Points, in no order, along strands that fork and pass close to each other.
In the rows, 128 means zero.
Points whose rows are less than 117 apart are linked; no others are. Some points are linked to none.
nafo: [114 142 102 106 134 119 159  94 128 130  97 131 178 118  99 138  80 140
 136 162 151 124 133 136  94 138 108  76  62 106 142 165 138 119  43 132]
mef: [146 106  94 113 102 139 169  98 194 130  97  72 119  78 131  85 117 126
 142  94  88 119 104 214 140 120 127 109 134 115  62 126 132 182  83 137]
veba: [179 135 153  97 162 110  86  87 111 105 100 120 123 109 166 124 120  59
 134 160 152 128 104  82 136 108 186 123 174 137 132 134 136 151 145 125]
Rilov: [140 164 130 115 145  70 153 105 150 128 112 191 138 136 112 153 103 141
 136 165 170 121 123  76 101 134  80 142  84  97 181 160  97 107 118 152]
Molu: [111 119 125 144 126 166  65 189  86 101 149 131 166 159 106 117 157 115
 140  90 104 106 155 111 141 134 150  83 141 154  93 133 163 110 155  88]
Kideb: [ 95  99 139 135 102 163  86 187 122 116 153 126 151 168 114 113 164 102
 135  98 108 110 164 129 149 106 168 126 177 166  86 133 176 110 148 100]
Sar: [ 98 146 116 114 149 104  96 127  76 138 117 107 141 137  97 140 135 120
 149 164 147 130 177  81 114 112 151  96  86 103 165 161 147 109  98 132]
nebi: [176 149  79 155 149 110  84 150  46 156 103 130 124 159 103 136 121 182
 150 115 145 109 163  87  92 166  99  97  61  79 200  95 137 172 137 129]
rut: [107 107 156 150 108 143 155 145 174  99 152 165 184 132 110 126  76  75
 114 184 161 106  79  88 165 182 135  79 159 178 118 177 122 102 139  66]
vozim: [134 149 120 109 104 129 183 102 165 136  99 146 177  93  83 126  77 136
 128 175 128 103 130 145 130 145 104  85  88 102 132 179 120 124  56 137]
bupo: [165 153 132  96 164 111 145  68 128 121  90 187 140 152 163 179  89 108
 145 191 180 139  82  70  98 152 116 144 125 142 166 125 106 100  94 154]
Dap: [175 140 140 104 169  97  93  49 127  98  74 139 117 119 167 145 113  84
 120 158 166 131  75  99 110 148 159 104 181 125 119 112 121 150 137 119]
dep: [120 117 101 155 122 141 100 173 135 104 154 123 138 122 104 108 164 168
 123  62  79 101 154 150 153 143 108  98 107 112  97 121 108 132 138 119]
gugim: [ 43 119 136 114  90 100 142 127 168 153 169 106 109  98 115 109 162 124
 149 150 128 159 192 166 138  56 103 169 116 115 134 145 138  87 135 155]
tuge: [ 80 126 150 148 108 114 156 104 187  92 116 180 162 119 116 136  82 144
 136 150 141 109  76 133 135 195  86  81 131 113  91 127  69 107 113 107]
dokib: [133 158 143 137 118 144  97 171 113 118 172 157 111 117 108 116 173 163
 105 109 101 131 157 133 143 111 101 173 101 113 170 135 104 116 152 153]
Lofop: [110 136 103 140 133  95 114 134  67 170 118  48  53 146 117 166 124 174
 154 130 137 174 223 140  98  92 131 168 115  61 188  88 135 150 120 158]
Pamo: [169 147 114 103 163 108 108  86  85 143  81  67  98 121 130 157 104  90
 130 163 138 128 125 115 122 113 182 118 178  92 133 126 161 167 107 127]
kir: [157 134 151  88 138 141 113 103 129 132 129 115 141 100 148 108 134  66
 121 183 145 141 109  90 154 101 178 141 178 151 128 161 157 123 145 124]
dazo: [ 89 109 126 161 120 128 168 131 183  92 122 157 144 117 119 112 101 153
 142 113 121 101  98 158 129 194  72  77 113 113  92 109  66 117 115 119]
Duz: [131 105 160 132  94 153 183 111 168 162 149 153 131 111 159  99 120 128
  91 109 108 145  57 175 145 116 125 161 128 188  81 125 150 113 138 126]
biko: [ 85 130 138 161 108 115 171 144 192 101 174 173 139 119 112 119  95 127
  93 130 119 107 101 117 166 160  73 126 147 150 127 146  84  94 178 102]
Tomob: [ 84 139 105 118 122 119 151 115  96 122 120 119 155 126 103 122  93 159
 136 142 136 124 172 154  84 120  97  82  55 114 151 142 124 121  64 152]
vikol: [197 146 137 118 164 103 128  80 124 134  65 137 108 117 147 164 100 133
 123 156 148 118  64  87 126 168 138 137 145  74 153  98 112 166 121 142]
davud: [118 138  89 145 131 122 102 159 118 117 138 124 154 134 101 128 163 156
 117  88  98  99 143 106 145 136 131  84 110  92 122 122 136 145 137 121]
diso: [ 92  99 141 162  70 183 203 187 166 128 196 153 144 129  88  88 106 127
  96 148 112 112 123 157 173 171  85 144 149 193  95 132 145 108 166  93]
zilad: [154 117 179 127 113 164 156 113 139 143 133 155 151 100 148 116 121  94
  94 174 129 116  86 115 158 108 149 150 137 187 116 166 141 111 129 121]
terum: [137 144  73 119 159  87 139  65 105 143  69  84 120 133 134 163  75 157
 168 124 138 135 156 154  80 147  98 123  83  70 153  91 110 167  76 163]
gef: [ 99  94 150 126  65 143 167 163 154 142 165 154 151 136 117  80 104  70
 117 181 156 123 110 115 181 152 150 122 188 193 110 172 171 112 177  71]
Vina: [136 110 172 126 130 171  99 149  88 134 144  86 104 142 159 131 182 113
 123 106 122 146 138 133 144  97 170 171 162 138 113 116 160 118 116 126]
sor: [207 160 125 104 159 108 120  47 120 116  62 139 109 104 156 165  86  95
 121 174 161 115  65  91 107 150 158 120 170 103 141 108 129 168 110 134]
lelu: [158 131 158 119 144 145  80 147 119  88 137 147 139 141 138 123 163  97
 110 114 108  93 102  72 148 148 161 139 165 137 121 126 112 131 159 116]
bavek: [117 159 123 147 135 155  50 178  75 101 144 183 151 164  85 120 137 150
 131 115 122  95 177  89 109 155 108  88  90 126 201 134 119 104 134 125]
Talib: [158 106 141 115  72 144 161 122 196 127 151 139 116 101 159  81 152 103
  74 135 139 126  67 149 149 115 170 122 199 201  59 111 180 184 183  85]
dumig: [109 108 153 125  84 129  98 154 165 148 192 126 107 146 147 124 203 109
 117 123 112 168 151 146 161  62 166 184 200 148  96 134 174  95 169 116]
suvez: [107  94 133 132  74 112 209 101 210 184 168 118 114 106 155  77 124 110
 103 112 106 162 106 198 147  80 132 154 154 168  87 142 167 143 155 136]
Gopop: [150  97 142 111  82 174 157 133 162 119 112 106 159  71 108  96 116 117
 102 154 130 110  84 172 155 152 147  90 121 149  46 161 170 166  91  99]
kek: [153 107  84 168 145 137 114 139 112 160  94  30  73 138 142 124 137 192
 167  73  94 143 195 184 100 115 124 137  88  89 158  77 100 188 107 163]
Potub: [128 135 158 133 114 190 119 167 122 100 159 169 157 112 103 113 149 141
 106 141 113  93 123 102 159 157 122 117  98 166 145 149 104  99 134 113]
leri: [111 150  82 121 150  94 110 102  73 157 102  73 131 115  92 142 115 147
 153 145 141 133 174 105 108  95 137  97  99  68 170 143 154 151 103 142]
rubok: [158 142 166 107 119 152 153 101 133 137 132 146 150  96 128 132 109 119
  95 170 130 127  91 107 161 122 133 152 118 146 154 162 127 113 107 133]
bab: [ 68 114 148 137 110 124 157 123 177  93 124 171 172 130 101 132  78 109
 126 164 158 112  85 105 148 202 106  77 169 146  95 151 100  99 124  81]
Gusa: [115 126 107 133 136 110 139 123  94 145 115  61  76 125 126 149 129 168
 158 108 138 164 214 170  98 100 118 163  78  77 183  89 118 154 111 171]
fezof: [167 146 108 117 164  69 146  70 148 136  91 140  83 104 152 155 123 136
 130 131 137 112  88 110 121 149 128 140 143  60 131  94  94 177 130 151]
dumu: [139 116 154 116 154 129 100 135 134  89 147 146 127 142 153 126 164  92
 106 101 110 126  91 114 133 123 156 124 182 156  89 113 141 131 147 109]
luk: [157 109 174 124  88 188 165 131 171 108 127 153 143  80 138 100 120 108
  82 143 119 120  41 132 173 156 140 124 156 196  65 130 151 154 151  77]
sedos: [138 131 128 145 113 133 100 153 128 140 173 115  85 129 122 121 194 169
 124  81 111 150 176 150 146  92 100 187 121 106 162 103 103 112 150 153]
Kezis: [159 131 112 156 121 133 119 139 130 137 140 108  92 112 141 111 169 183
 135  75  97 130 164 168 131 114  82 181  85  98 172  96  74 148 134 173]
dimar: [109 137 155 147 102 150 103 148 151 133 193 157 115 152 145 126 179 116
 114 106  97 142 146 137 150  74 121 190 175 168 132 119 155  70 181 125]
rudu: [ 90 111 111 148  92 153  97 151 103 145 144  44 113 102 105 109 184 185
 162  96  99 151 217 191 132  77 118 129  74 100 136  98 138 138 106 156]
kag: [129 142 132 136 161  77 122 132 134 135 157 152  87 133 139 129 154 142
 118  96 118 139 124 119 133 105 117 190 150 110 142 111 113 112 174 139]
muteb: [ 90 103  90 157 122 130 116 142 115 137 135  70 145 132 114 110 153 164
 143  64  93 127 183 167 113 106 130  78  91 122  94 111 148 143 112 129]
Rovo: [108 132 135 145 119  96 135 133 157 128 179 177 116 141 122 118 151 144
 112  86  89 131 128 143 135 108  92 171 138 139 135 137 108  87 198 134]
lup: [114 158 106 149 130 160  45 182  45 133 132 144 165 164  88 121 157 163
 144 104 112 104 193 100 103 120 121  81  99 126 172 120 148 124 151 111]
pina: [139 146 127 106 192  96  96 150  81 130 121 148  87 181 143 172 130 112
 162 127 149 130 144  73 100 124 125 197 143 113 179 102 119 105 176 152]
sode: [169 125 112 110 132 121 159  82 166 141  81  77 114  89 144 116  94 138
 141 101  94 121 115 202 130 103 104 141 126  97  90 113 114 162  74 156]
dor: [120 144 122 119 175 110 109 141  90 126 123 123  91 165 137 159 136 142
 143 109 138 139 167 116 102 126 124 159 122 108 170 105 114 116 127 149]
Puv: [111 163 109 131 132 123  67 178  88  88 158 186 139 148  73 115 141 164
 125 108 115 116 195 127 115 135  73 113  91 107 191 128 125 114 139 124]
ged: [125 137 130 117 156 111  76 127  67 142 130  70  76 142 130 165 155 121
 156 171 134 151 182  83 125  93 168 175 151  69 175 118 151 125 143 134]
kimar: [ 91 108 145 119  84  99 197 119 177 140 151 145 157 127 124  99  95  54
 110 191 152 134 103 124 149 128 147 125 185 178 105 175 175 106 167  88]
Gude: [ 87 154 122 103 154  64 107 138 106 149 140  99  59 136 119 171 142 135
 150 143 153 169 212 109 100  77 125 203 131  78 172 115 128 113 151 156]
zupa: [ 84 124 141 145 127 123 114 152 152  88 132 184 171 166 108 127 102  98
 139 132 150 101 110  92 134 195  96  78 148 152 123 142  94  79 144  81]
suz: [121 139 120 138 141 112 135 144 136  94 136 186 123 141 122 131 139 161
 125 100 123 113 118 136 113 168  85 127  90 101 147 112  81 122 131 141]
Zam: [136 138  97 116 162 107 139  88 106 135  76  82 119 122 125 143 100 148
 148  96 119 126 130 164  94 137 133  97 107  88 120  97 129 149  68 148]
Gad: [143 162  80 164 140 139 123  97  67 179  76 110 164 140 114 147  94 187
 153 121 139 118 116 104  62 142  97  48  52 110 156 108 143 153 102 134]
zoru: [137 147  81 159 144 131  96 129  72 156  98 126 146 133 113 116 123 192
 145 103 122 116 152 128  88 137  89  76  43  94 175 100 121 164 121 147]
bovu: [121 109 116 144 122 123 165 105 188 108 103 164 136 110 144 111 106 169
 154 108 105 102  97 163 127 167  76 106  91 101 101 103  39 128 108 136]
fufar: [154 134 131 119 121 119 181  83 156 151 118 103 122  78 131 107 112 145
 122 126 110 132 122 190 128  97 104 163  99 102 108 127 115 132  91 159]
vesef: [153  95 153 133  70 177 168 159 193 103 144 137 132  92 151  72 145 118
  74 132 137 133  55 154 155 152 170 135 171 206  42 131 161 171 161  69]
nim: [129 110 170 119 137 130 139  99 173 105 124 181 166 122 151 124  84  50
 113 186 145 133  64  89 159 136 149 112 173 191 132 155 110 109 159 107]
zimi: [101 151  71 157 128 132  70 161  80 126 140 123 152 153  88 123 162 181
 133  82  92 104 186 115 117 109 116  80  94 107 142 116 142 140 149 124]
furo: [127 140 130 138 167 157  58 144  31 153 125  63 125 165 123 154 148 136
 143 126 125 136 179  77 108 102 182 115 126 109 170 114 173 128 133 116]
Lunag: [166 137 102 138 147  99 140  83 159 122  79 116 105  95 138 133 111 152
 141 110 109 119  94 139 134 153 107 116 126  63 109  90  83 185 112 160]
tero: [144 122 150 125 114 129 106 148 171  98 182 143 114 155 147 124 175  96
 100  84 104 129 106 126 160 104 170 146 204 172  77 109 136 129 183 103]
zonek: [172 147 132 130 155 136  80 146 107 105 131 145 101 150 131 147 175 138
 122  88 102  99 104  97 147 152 142 153 154 121 138  98 103 150 162 115]
mapal: [140 157 125 109 147  75 141  85 165 132 110 180 133 114 119 155  88 122
 128 193 160 112  87  78 129 146 119 120 119 101 143 166  90 120 125 135]
suvik: [144 115 150 160 107 130 149 131 194 120 168 152 121 133 154 108 162 114
  72  76 103 130  69 153 149 115 137 147 181 176  65 116 132 135 179  87]
Bonet: [150 130  88 126 141  92 139 103 143 119  87 139 126 116 131 136 117 162
 164 111 122  97 102 123 139 166  86 110  89  57 135  93  72 168 115 164]
rom: [113 112 133 107 152  99 173  91 123 152 112  79 110 119 141 147 122 115
 130 103 131 157 151 187  93  82 130 151 139 115 126 118 142 123  87 173]
Gami: [129 111 126 143 141 176  72 158  88 108 132 145 169 148 119 126 132 110
 127 114 117  92 117 106 140 156 154  49 134 169  99 137 141 113 139  92]
Gela: [148 126  78 159 143 122 111 116 106 130  82 125 141 126 118 133 131 185
 162  88 124 100 115 122 107 159  91  94  61  73 134  88 105 174 120 139]
vigi: [169 161 129 102 152 114 131  79 136 129  86 129 146  83 103 145  92  97
 124 183 136  96  95 108 129 139 152 103 141  92 143 166 135 151  79 138]
Vozav: [115 104  88 165 137 125 108 136 105 134 107  41 103 126 131 140 128 188
 168  51 104 155 192 190  84  86 118 107  84 104 147  71 110 163 100 163]
Vipun: [167 119 133 125 113 185 111 156 109 130 127  61 121  91 126 102 172 136
 117 108 102 126 112 140 149 129 169 125 112 142  74 126 167 171 109 112]
timug: [152 154 117 111 150  88 117 113 124 123 112 139 139 103 108 145 125 103
 126 161 141 110 105  81 140 142 141 113 127  95 155 165 110 144 131 129]
naru: [103 111 158 116 115 114 150  94 177 130 145 181 146 115 149 114  97  61
 107 166 141 125  72  99 154 121 147 132 186 200 101 157 151 106 186  80]
suvi: [141 106 134 167  95 100 144 122 205 153 196 140 105 123 158 110 170 133
  84  71  87 158  92 154 142  81 130 150 178 171  82 126 137 126 188 115]
pobiv: [155 122 148 127 150 183 115 128  73 117 108 125 155 133 144 131 124 128
 122 121 127 110 100 119 127 158 148 119 106 148 121 133 123 129 102 130]
silav: [ 74 106 136 119  78  94 194 113 189 170 166 129 109 115 139  92 130  94
 102 138 125 164 127 170 144  86 135 151 169 149  92 163 183 114 162 116]
tir: [121 102 105 157 104 144 145 149 173 126 172 100 112  89 136  73 168 156
 126  89  90 128 159 198 171 104 106 151  99 121 109 131  90 128 132 161]
Sipun: [126 125 129 131 151 140  96 160  96 127 135  87  88 174 132 149 169 153
 126  47  97 142 139 151 104 113 146 130 141 111 112 101 125 146 124 133]
siloz: [105 147 137  91 155 103 114 116  94 133 120 106 131 131 122 152 122 111
 150 173 163 137 164  95  98 111 147 141 113  99 165 162 143 100 105 150]
der: [ 93 110 123 163  52 177 185 218 161 130 211 132 135 146  91  86 114 125
 106 132 118 129 128 142 180 178  93 150 200 202  90 136 163 103 189  71]
gim: [127 139  88 130 139  97 115 114  93 159 100  46  96 114 101 148 142 152
 142 123 119 125 171 136 118  92 151 113 120  63 152 123 170 167 101 145]
fumuv: [104 145 156 125 145  98 132 125 140 125 163 184 138 138 125 134 124 110
 118 152 148 123 121  91 122 111 111 163 122 139 167 160 111  74 163 123]
fovid: [116 158  91 125 148  80 103 161  87 111 135 150  94 148 122 129 125 173
 160  92 135 146 199 136  88 133  72 146  62  97 191  86  90 146 132 167]
Zap: [157 150 108 123 179 101 112 121  71 125  90 168 134 174 143 161  96 125
 162 164 194 135 141  57  68 184 111 127  86 110 196 113 113 127  91 135]
luru: [143 115 136 138 146 108 127 139 133 120 147 101  93 157 152 151 171 138
 120  57 101 168 121 161 114 107 151 159 169 134 101  98 118 132 125 138]
dumuz: [155 115 145 131 142 205  97 157 101 108 103 124 175 123 127 122 135 127
 126 119 124 109  83 105 135 166 147  85 104 161  87 137 154 133 112 101]
Sim: [ 83 114  99 153 117 157 107 148  72 136 120  93 156 123 117 115 131 172
 140  74 108 141 165 177  89 105 108  62  60 134 111 107 145 133 102 138]
voza: [148 104 133 145 129 102 137 123 166 141 171 123  85 147 156 122 175 131
 114  66  99 164 112 160 132  76 142 155 181 154  89 111 126 125 147 137]
zira: [119 104 139 151  60 174 144 190 178 140 197 156 113 153 143  69 163 110
  92 113 113 153 105 154 161 138 151 163 198 212  55 126 170 135 194  78]
lisod: [117  85 138 125  57 185 139 203 175 114 177 133 132 160 135  82 160  85
 109 128 124 138 116 139 175 153 176 128 209 194  53 126 171 139 186  71]
firo: [114 125 134  97 143 108 142  72 133 111  94 149 126 132 156 142 114  97
 139 150 142 146  77 136 102 145 140  90 167 132  86 111 145 119  91 128]
sugib: [132 161 116 119 139 101 125 135 122 110 116 180 149 133 101 149 113 148
 133 153 165 113 126  87 112 167 104  99  49 103 200 151 104 121 105 138]
gedaz: [133 142 126 131 143 132 108 148 139  92 152 189 117 168 114 148 141 149
 129  69 102  97 125 129 128 160  83 133 135 122 126 116  85  98 161 137]
Vav: [186 167 125  95 160 119 121  68 117 119  86  92 125  98 123 146 102  85
 103 165 133 118 112 128 145 135 171 109 171  93 127 147 171 172  90 128]
piba: [140 110 158 138 122 156 140 122 195 108 120 180 185 124 126 138  82  55
 124 203 167 107  70  80 160 145 146  91 174 192 138 172  93 103 134  88]
Nege: [124 139 140 125 135 127 128 139 133 109 109 199 181 143 112 157  89 141
 128 158 156 104 103  85 101 165 111  85  87 121 174 151  91 100  83 126]
nik: [155 149 112 138 146  95  87 164 127 117 164 146  94 159 133 150 176 143
 114  73  93 114 136 113 148 110 129 165 172 110 129 103 110 129 170 131]
naz: [114 106 126 128  74 177 175 145 147 139 124 106 160  79  92  87  92 143
 119 151 114 113 113 175 156 145 125 102  89 139  83 174 155 135  95 117]
Sabi: [ 76 113 136 106  90  90 170  99 168 182 176 114 112  98 132 105 134 104
 122 144 141 166 150 151 136  60 120 179 146 127 119 154 164  99 147 142]
Tel: [138 143  97 153 157 147 110 114  34 165  80  89 138 159 127 160 115 162
 138 115 137 128 132 108  70 144 135  81  86 110 154 112 144 154 105 116]
rineb: [139 143 138  97 164 109 132  79 141 129 107 171 155 132 172 158  92  68
 135 168 166 142  90  85 112 133 146 138 148 160 151 148 116  91 126 132]
bedil: [ 94 162 136 124 127 114 126 145 149 113 175 207 120 145 116 132 139 120
 120 117 116 119 146 113 142 117  81 160 132 142 155 157 109  71 189 113]
keni: [140 139 149 125 160 130 118 108 144 110 121 190 171 147 154 158 103  53
 144 174 168 129 100  71 130 133 146 140 125 179 173 158  89  70 153 117]
Kavor: [117 136 111 127 155 112 103 140  45 162 100  65  72 169 123 176 123 172
 130 153 152 157 215  98  80 129 126 166  94  70 209  88 136 143 129 146]
tun: [145 146 121 142 159 158  82 140  30 152 110 107 147 163 134 147 134 144
 137 127 133 121 156  88 105 128 158  99  93 124 175 117 155 148 126 116]
Duzev: [106 127 146  97 151 105 137  82 126 121 107 140 151 142 146 135  99  69
 131 165 164 132  96 122 115 141 157 102 163 158 103 149 139 106 105 137]
Nosuv: [132 140 137 111 167  96  83 144 102 108 134 154 118 179 159 151 150  86
 137 120 125 127 135  73 136 106 143 174 168 134 157 119 120  93 177 129]
kon: [178 149 114 104 182 108 124 101 100 130  64 174 137 167 152 180  84 116
 154 188 181 134  99  48  90 190 117 138 107 109 180  99 111 128  99 156]
fur: [137 139  54 130 157  70 135 113  95 146  73 110 100 150 128 144  79 173
 180 131 140 139 189 141  65 148  85 111  57  78 187  66  94 172  96 165]
muk: [115 123 134 121  68 143 191 129 165 133 119 128 173  85  75 112  77 133
 116 187 119 109 120 169 149 131 114  91  96 132 105 189 135 125  80 121]
buze: [132  94 103 128  80 154 168 134 179 156 121  57 121  79 128  75 141 141
 136 106  96 135 138 218 157 104 127 138 105 134  69 138 131 148  93 140]
baman: [ 74 126 101 149 127 124 146 135  95 132 109 115 171 131 118 118 115 147
 146 114 124 118 147 152 101 126 104  54  60 134 112 130 142 116  80 136]
kugud: [157 137 153 128 152 118 130  78 160 112 109 178 126 108 163 158 115 121
 115 136 142 124  40 118 125 159 131 114 147 124 112 107  87 140 133 127]
sakat: [ 73 147 120 109 143  77 107 154 118 128 164 142  94 153 128 154 145 133
 155 123 132 163 193 115  88  73  95 189 127  99 167 126 119  83 163 147]
bog: [147 111 171 137  76 199 152 129 152 121 148 168 152  96 146 111 122  92
  83 159 128 114  61 117 191 134 147 143 144 214  98 150 150 109 155  91]
nuzu: [139 109 132 139 136 181  88 162  81 141 146  64 108 151 140 138 188 153
 135  71 108 159 167 148 118 100 167 151 133 132 114 104 156 141 115 131]
peda: [ 97 113 130 145  96 144 126 168 160  96 145 130 166 132  95 102 135 102
 110 132 126  96 117 119 172 166 140  89 166 154  81 160 136 130 148  69]
loro: [154 132 101 161 138 132 106 150  99 161 128  50  90 125 142 123 165 189
 146  69  98 148 190 165 131 111 113 157 104  74 161  88  84 162 129 150]
ledi: [149 142 155 117 128 147 142 116 100 132 115 123 120 113 115 117 126 143
 128 157 139 121 131 115 135 131 122 171  86 118 164 152 120 118 107 146]
sovob: [133  90 109 140  89 163 145 135 165 146 130  60 106  80 121  75 167 157
 141  94  97 140 173 214 150  94 111 167  95 116 104 129 109 143  98 169]
gaf: [171 153 116 111 178  98  91 112  69 142  87  75 102 136 121 160 114 115
 132 161 146 127 144  74 125 143 176 121 158  76 178 118 142 166 109 125]
mosi: [128 152 100 101 167  76 166  81 109 153 102 102  82 123 139 163  94 138
 142 153 152 156 174 141  83 103 107 190 103  83 178 102 118 132  90 182]
robad: [ 58 134 148 112 103  97 119 134 127 145 178 112  94 119 122 136 161 126
 140 155 145 162 194 138 106  49  92 186 119 102 158 135 140  75 146 141]
nasaf: [115 135 157 128 128 133 127 124 140 121 147 184 158 134 129 136 104  83
 125 174 162 122 127  80 150 122 122 142 119 166 156 179  97  64 156 127]
lom: [150 102 163 139 117 190 138 122 185  95 105 179 196 130 122 144  64  79
 120 207 167 103  61  77 154 163 154  71 123 190 137 174  79  87  98  93]
kezim: [129 125 122 131 143 104 154 103 159 124 121 174 109 129 154 125 128 164
 143  96 108 132 109 156 112 141  79 131 101 116 123 101  63 111 131 166]
saz: [134 117 172 131 130 169 128 115 149 103 101 197 180 141 138 156  73  97
 137 188 173 114  73  94 132 179 146  88 104 172 137 160  91  81  93 126]
dif: [152 118 158 140 136 170  74 125 149  72 109 173 175 138 145 134 124  79
 138 141 152  96  78  80 175 173 158  75 161 164 110 135 103 124 150  85]
pudi: [133 103 159 120 122 125 182  95 153 141 132 141 114 126 170 116 127 114
  97 102 113 149  80 170 118 114 125 154 146 161  84 114 137 127 128 137]
rarug: [133 112 157 149  96 207 157 182 137  95 159 175 160 109  93 118 101 133
  98 148 114  98  97 121 157 172 106 119 101 162  98 148 108  99 122 104]
bonom: [124 100 140 140  72 143 217  87 205 178 135 135 121  89 160 100 107 125
  92 126  91 149  74 200 146 108 116 149 137 186  67 135 156 134 133 118]
Gafiv: [115 130 152 104 109 112 118 110 145 137 146 109 104  92 133 123 168  85
 122 188 135 141 131  96 167  77 159 169 173 127 119 169 156 122 160 118]
Til: [102 110 154 131 100 144 133 176 153 114 160 138 159 128 107 101 124  95
 112 158 131 111 124 101 184 138 149 117 167 166 112 170 141  97 154  89]
nop: [115 155 110 119 163 106 103 123  42 137 105 100 114 160 130 159 100 152
 150 150 161 152 203  94  63 135 127 135  88  96 216 112 146 135 101 146]
gez: [139 121 134 105 162 125 124  76 122 110  69 120 127 128 163 140 108 133
 129 118 148 134  71 141  92 153 133  93 147 113  90 109 142 151  80 130]
zugig: [120 112 142 112 138 103 161  95 130 146 135 121 117 130 150 135 132 112
 125 113 133 146 108 163 116  94 141 140 151 148 107 121 143 121 114 148]
duv: [104 149 115  83 156  89 152  92 107 133  96 117 114 125 121 157 105 130
 143 161 148 151 162 126  89  97 122 153  95  88 169 158 132 107  82 168]
mer: [106 117 159 115  94 133 117 140 158 144 177 130 118 112 137 102 178  97
 109 151 120 133 130 114 169  86 164 171 181 153  95 154 165 111 185 114]
nas: [122 128 158 123 118 165 150 142 133 119 126 195 189 145 118 145  81 120
 135 176 161 105 105  98 117 161 121  98  89 177 150 164  94  73  84 133]
Rono: [111 127 118 149 117 137 138 156 167 111 151 132 129 105 122  99 161 154
 125  86 100 121 138 166 162 125 105 139 103 116 114 132  97 128 141 130]
Nive: [ 95  90 140 120  87 155 119 200 145 110 174 133 149 174 136  92 151  85
 125 119 135 125 129 135 160 130 172 123 207 179  72 148 166 130 164  79]
Fupe: [115 117  79 144 140 127 121  95  98 152  82  54 115 119 117 140 120 165
 160  70 104 136 161 167  78 122 118  74  82 102 118  93 125 166  88 150]
nire: [115 106 142 132 126 137 111 150 148  90 133 149 150 133 131 115 147 116
 122  99 118 107  84 126 147 151 142  90 166 145  62 133 125 134 145  91]
mido: [162 107 153 121  92 118 142  90 189 111 129 144 121  97 175  94 141  90
  78 130 129 134  50 156 127 128 141 119 201 183  64 124 155 166 163 101]
zum: [108 103 119 144  70 166 156 193 181 139 194 115 119 123 127  85 175 147
 116  89 102 140 136 181 172 117 130 146 157 157  66 128 132 128 152 107]
Naki: [138 154 150 139 104 174  92 176 105 110 160 163 136 120  94 122 168 135
 112 135 115 108 144  94 159 134 112 151 102 141 163 137 112 104 148 126]
poper: [155 123 149 118 168 121 116 102 101 124  99 121 107 139 167 147 122 141
 135  95 129 131  85 129 105 153 133 138 143 104 107  98 115 153 111 139]
Gozi: [143 110 160 100 100 141 170  88 168 121 110 132 134  96 146  98 111  83
  90 148 127 125  59 167 134 137 154 121 189 155  82 147 181 172 112 113]
doku: [108 159 108 108 150  61 109 133  84 155 118  78  67 124 109 159 126 127
 146 167 154 153 193  95 104  92 153 171 140  61 167 132 138 137 137 149]
Deg: [135 151  81 117 158  64 128 138  99 133  97 133 110 143 119 137 108 160
 167 131 154 126 164 116  93 157  86 133  50  77 183 104  97 155 114 168]
Barun: [ 90 125  98 146 141 103 111 143  99 137 129  68 119 132 119 136 151 152
 158  91 115 138 181 139 110  94 136 110 112  93 135 114 140 141 122 147]
kika: [146 137 133 120 177 108 111 122  77 124 110 117 107 156 147 161 130 129
 137 114 141 122 125 102  99 142 140 132 141 106 130  99 125 134 123 142]
nifub: [156 145 106 110 175 116 113 104  54 144  81 118 131 174 132 169  87 137
 146 163 181 142 170  64  77 150 136 127  99 103 194 119 135 141  95 145]
supu: [ 93 153  85 136 139 100  83 169  97  93 143 178 121 151  92 111 132 169
 150  85 106 116 215 153 104 137  67 115  79 104 183 103  98 133 141 138]
tedu: [112 100 154 152  87 184 177 184 150 119 164 139 136 114 100  96 115 150
  92 128 106 117 112 157 171 152 100 137 117 179  84 149 122 100 142 111]
faso: [ 91  86 120 155  91 131 117 185 144 134 170  80 120 152 110 106 184 150
 143  64  89 151 203 181 138  94 131 123 140 132  79 119 139 113 120 135]
sego: [120 144 127 101 143 101 163  89 125 163 119  75  69 116 141 165 119 141
 141 131 129 170 175 157 108  77 119 194 129 103 158 109 138 120 113 184]
vufip: [165 127 166 120 133 166 119 136  84 136 139  96 130 120 144 130 150 113
 117 127 128 133 104 124 133 122 162 162 130 154 125 127 147 118 114 129]
Desed: [130 124 136 128 149 148  64 144  62 146 128  50 114 147 130 140 174 124
 145 145 124 141 179  89 131  91 184 142 155 106 140  98 179 130 131 126]
pepi: [160 111 126  82 100 159 163 101 162 125  89 107 147  84 121 101  89  98
 114 133 128 133  83 194 140 135 145 104 152 130  63 153 182 167  76 121]
nez: [149 136 131 110 129 134 170 101 101 138 109 110 127 105 131 133 110 152
 125 140 128 127 125 156 123 119 113 163  93 100 136 143 132 133  86 159]

A fork is a point with three links, a tip a point with one. Leave the first point through the second and follow the links. Name the first fork or tip that comes.
Lofop; Kavor -> rineb
nas; Nege -> gaf
gaf; Pamo -> piba
voza; luru -> zira

Follow the links from the first point to the second, and from the first to the third. Name the last point that the two ways share.
kezim; zonek; vigi -> piba
gaf; Til; zupa -> piba
Gami; zupa; bupo -> dumu
luru; Gusa; Nege -> dumu
firo; lelu; nop -> rineb
nifub; dumu; poper -> rineb

Name the points in between on the shortest way along the links from the first point to the second, in order.
suvez; kir -> silav, Sabi, gugim, robad, sakat, Gude, doku, ged, Desed, furo, tun, Tel, Gad, zoru, Gela, Bonet, Lunag, fezof, vikol, sor, Dap, veba
pobiv; gez -> vufip, Vina, nuzu, Sipun, luru, voza, suvi, suvik, tero, dumu, lelu, zonek, nik, kag, Rovo, bedil, fumuv, nasaf, keni, rineb, Duzev, firo
tero; suz -> dumu, nire, peda, Til, gef, kimar, naru, nim, piba, rut, bab, tuge, dazo, bovu, kezim
Nosuv; bupo -> pina, dor, kika, poper, gez, firo, Duzev, rineb
dazo; timug -> tuge, bab, rut, piba, lom, saz, nas, Nege, sugib, Rilov, mapal
